Each scene shows the same named points in several views. A view is turned or mirrored, and shifted as a whole, has a little noise and may leave points out.

Scene 1
View 1
Muz: -29,-11,0,35,2,-21,20,-39,18,-24,-9,2,1,7,-7,-31,23,-11,13,5,20,-4,-12
Bosil: -23,-2,3,40,9,-18,4,-9,-4,-20,12,-1,-9,22,16,-37,17,-1,8,0,-2,-25,-17
Zuk: -10,7,0,40,20,-19,-9,-9,7,-30,19,-2,6,18,-3,-30,24,-2,13,9,4,-11,-11
Gider: -2,7,0,28,10,-16,-4,-14,21,-43,8,-9,15,13,-28,-26,20,-10,15,21,9,-3,-10
Badib: 5,12,2,12,0,-4,-8,13,8,-47,13,-17,-9,24,-10,-11,8,-15,0,18,-10,-29,-37
Nupat: -11,7,1,30,8,-17,-2,-5,9,-35,10,-20,0,18,-1,-38,24,2,8,14,-1,-13,-13
kizi: 0,19,-6,41,34,-18,-21,-2,9,-15,19,13,13,14,-1,12,22,-1,5,16,10,-7,-19
Gefin: -4,14,-5,17,0,-13,6,13,5,-20,1,-24,3,13,-2,1,3,-4,-4,25,1,-13,-24
vus: -9,14,1,31,15,-19,-10,9,-1,-32,20,-26,-6,23,13,-41,28,11,4,12,-8,-20,-15
sig: -19,-5,1,34,19,-13,-6,-26,7,-33,11,17,-16,20,8,-21,30,-13,7,-2,5,-24,-35
bar: -11,-2,1,29,1,-11,8,-6,5,-29,7,0,0,18,-7,-18,4,-14,10,10,1,-22,-21
nimi: -25,-6,0,54,25,-27,4,-41,18,-22,9,15,19,9,-12,-38,29,-3,27,3,22,7,9
vero: -3,28,-9,37,23,-22,-10,32,-8,7,17,-23,13,13,21,11,6,20,-7,25,0,-8,-12
domat: -6,10,-4,50,32,-21,-9,-11,9,-10,19,20,26,12,-12,-1,12,-5,18,12,14,0,-1
Tided: -3,7,1,28,11,-14,-3,-7,14,-36,11,-7,8,16,-15,-21,17,-9,10,17,3,-9,-16
nimu: -20,0,-2,21,-4,-19,14,-22,18,-35,-10,-28,-6,9,-3,-36,29,-3,3,15,10,-4,-19
View 2
bar: -28,11,-17,0,5,8,-21,8,0,-1,-14,7,-8,7,20,4,29,-6,1,20,-6,-11,-2
kizi: -1,14,-4,-17,-18,14,-5,37,9,1,-8,-12,-6,-3,3,10,8,-4,16,14,-2,0,18
Nupat: -18,-1,-16,-2,10,1,-16,0,21,5,-15,3,-14,8,38,16,32,-5,-1,13,1,-14,6
Zuk: -9,3,-13,-7,-5,3,-17,9,23,2,-12,-2,-12,-2,24,17,22,-9,8,6,-4,-12,7
nimi: 5,-2,1,6,4,-19,-18,-2,19,0,-19,-6,5,-11,40,19,-2,-12,-6,-16,-38,-28,18
domat: 3,10,3,-3,-12,0,-12,32,8,2,-8,-10,4,-8,7,15,1,-14,4,3,-23,0,12
Muz: -17,5,-7,4,13,-2,-14,-11,2,-5,-23,4,2,5,46,1,8,1,-3,6,-21,-35,20
vero: 3,5,7,-7,2,21,11,46,19,10,2,2,-7,26,5,24,19,-6,2,39,23,31,18
Bosil: -8,0,-15,5,4,16,-18,-13,21,-4,-12,18,-11,13,19,19,21,-9,10,19,3,-19,1
Gefin: -29,12,-10,-6,12,14,-4,31,-3,6,-10,0,-9,21,24,2,35,1,-3,35,12,10,10
Badib: -42,12,-31,-17,0,15,-18,22,4,4,-14,-3,-22,8,18,2,54,-2,8,26,18,-2,-7
vus: -9,-5,-17,-8,2,11,-10,5,38,8,-8,3,-24,14,28,27,38,-6,10,20,22,-3,5
nimu: -27,2,-13,-7,21,1,-7,-5,11,4,-22,1,-11,14,57,3,30,8,-4,16,4,-24,20
View 3
vus: 33,-8,2,-1,14,9,-2,-1,14,14,-9,4,-28,-24,7,-2,-21,-7,40,-9,24,26,-23
Zuk: 15,-22,-5,-4,9,0,-6,11,16,14,-13,2,-12,-12,6,2,-9,-6,29,-7,20,4,-14
Gefin: 28,-3,25,-18,23,5,1,-9,18,3,-27,-13,-12,-3,-12,11,-31,-29,22,-6,4,5,-28
Tided: 17,-17,5,-17,18,-1,-9,16,19,14,-21,-6,-12,-9,3,8,-16,-15,21,0,7,4,-13
domat: 0,-35,-3,-3,2,-7,4,8,18,15,-6,7,2,13,-9,9,-6,-18,22,-12,18,-27,-9
Muz: 9,-20,-5,-8,8,-2,-18,29,-6,-10,-35,-15,13,6,14,10,3,7,18,-6,4,7,-25
Nupat: 25,-11,1,-9,18,4,-8,14,11,9,-18,-2,-17,-15,9,3,-14,-5,29,-5,14,21,-22
bar: 16,-20,8,-13,26,0,-13,3,17,7,-31,-10,-2,-10,7,5,-10,-16,9,-5,20,6,-25
Bosil: 21,-20,-3,5,15,3,-14,-2,7,3,-22,-3,-5,-16,14,-3,-2,-1,22,-16,33,19,-34
Gider: 11,-16,-1,-23,19,0,-8,33,17,13,-21,-4,-11,-5,5,12,-13,-10,23,6,-1,3,-4
sig: 9,-30,-10,7,0,-4,-33,1,14,11,-36,-15,7,-26,21,-7,-7,4,15,-9,28,-1,-16
View 4
vus: 5,-12,-7,-5,5,-10,-9,-10,-6,18,-14,1,1,-1,1,-23,10,-4,3,-26,6,16,-1
Muz: -5,-5,9,-41,5,-25,19,-3,21,10,9,-6,20,18,-15,15,12,16,17,4,-15,12,-13
domat: -13,-12,-9,3,-17,-25,30,-7,13,-15,-4,-28,17,15,-20,-6,-7,-9,9,12,-8,-4,10
vero: -20,-21,-8,33,13,-19,-4,-19,14,4,-18,-3,-15,3,-28,-27,0,-21,13,-21,0,-18,30
Bosil: 4,0,-1,-13,6,-13,14,0,11,1,-7,2,0,3,-7,-6,12,2,15,-22,-10,28,-10
Badib: -11,10,-14,0,-4,-4,-6,14,1,29,4,26,22,-4,-9,-29,-10,14,-5,-16,-4,4,12
Nupat: -3,-9,-3,-18,2,-14,-1,-5,0,19,-1,-2,9,4,-2,-14,7,5,4,-14,-1,13,-3
sig: 16,8,-4,-13,-12,-10,16,7,17,-2,-13,11,35,10,-10,2,10,11,15,-12,-13,25,-6
nimi: -6,-17,3,-40,-10,-32,32,-14,8,-10,6,-43,17,21,-6,13,8,2,12,19,-7,15,-18
Gefin: -25,-5,-3,2,11,-17,-4,1,16,24,7,16,4,4,-23,-20,-5,6,6,-13,-7,-13,20
Tided: -12,-4,-7,-14,-7,-16,6,0,2,16,5,-3,22,8,-8,-14,-4,8,1,1,-4,1,3
kizi: -4,-9,-12,17,-18,-19,14,-8,15,-9,-17,-11,28,16,-22,-11,-5,-9,11,2,-5,-9,20
nimu: -8,-10,10,-37,14,-21,-6,-8,12,31,9,7,16,12,-8,2,14,18,10,-8,-5,7,-6
Gider: -14,-8,-5,-25,-10,-19,7,-3,-2,21,11,-12,28,12,-4,-9,-5,12,-3,11,0,-1,-1
bar: -15,6,-5,-12,0,-14,16,11,12,10,9,7,11,3,-15,-11,-3,10,5,-8,-13,11,0

Which points are out of place in each view (at most two, in the order of its rows)? Write - if all are in place.
view 1 | nimi
view 2 | Nupat
view 3 | sig
view 4 | -
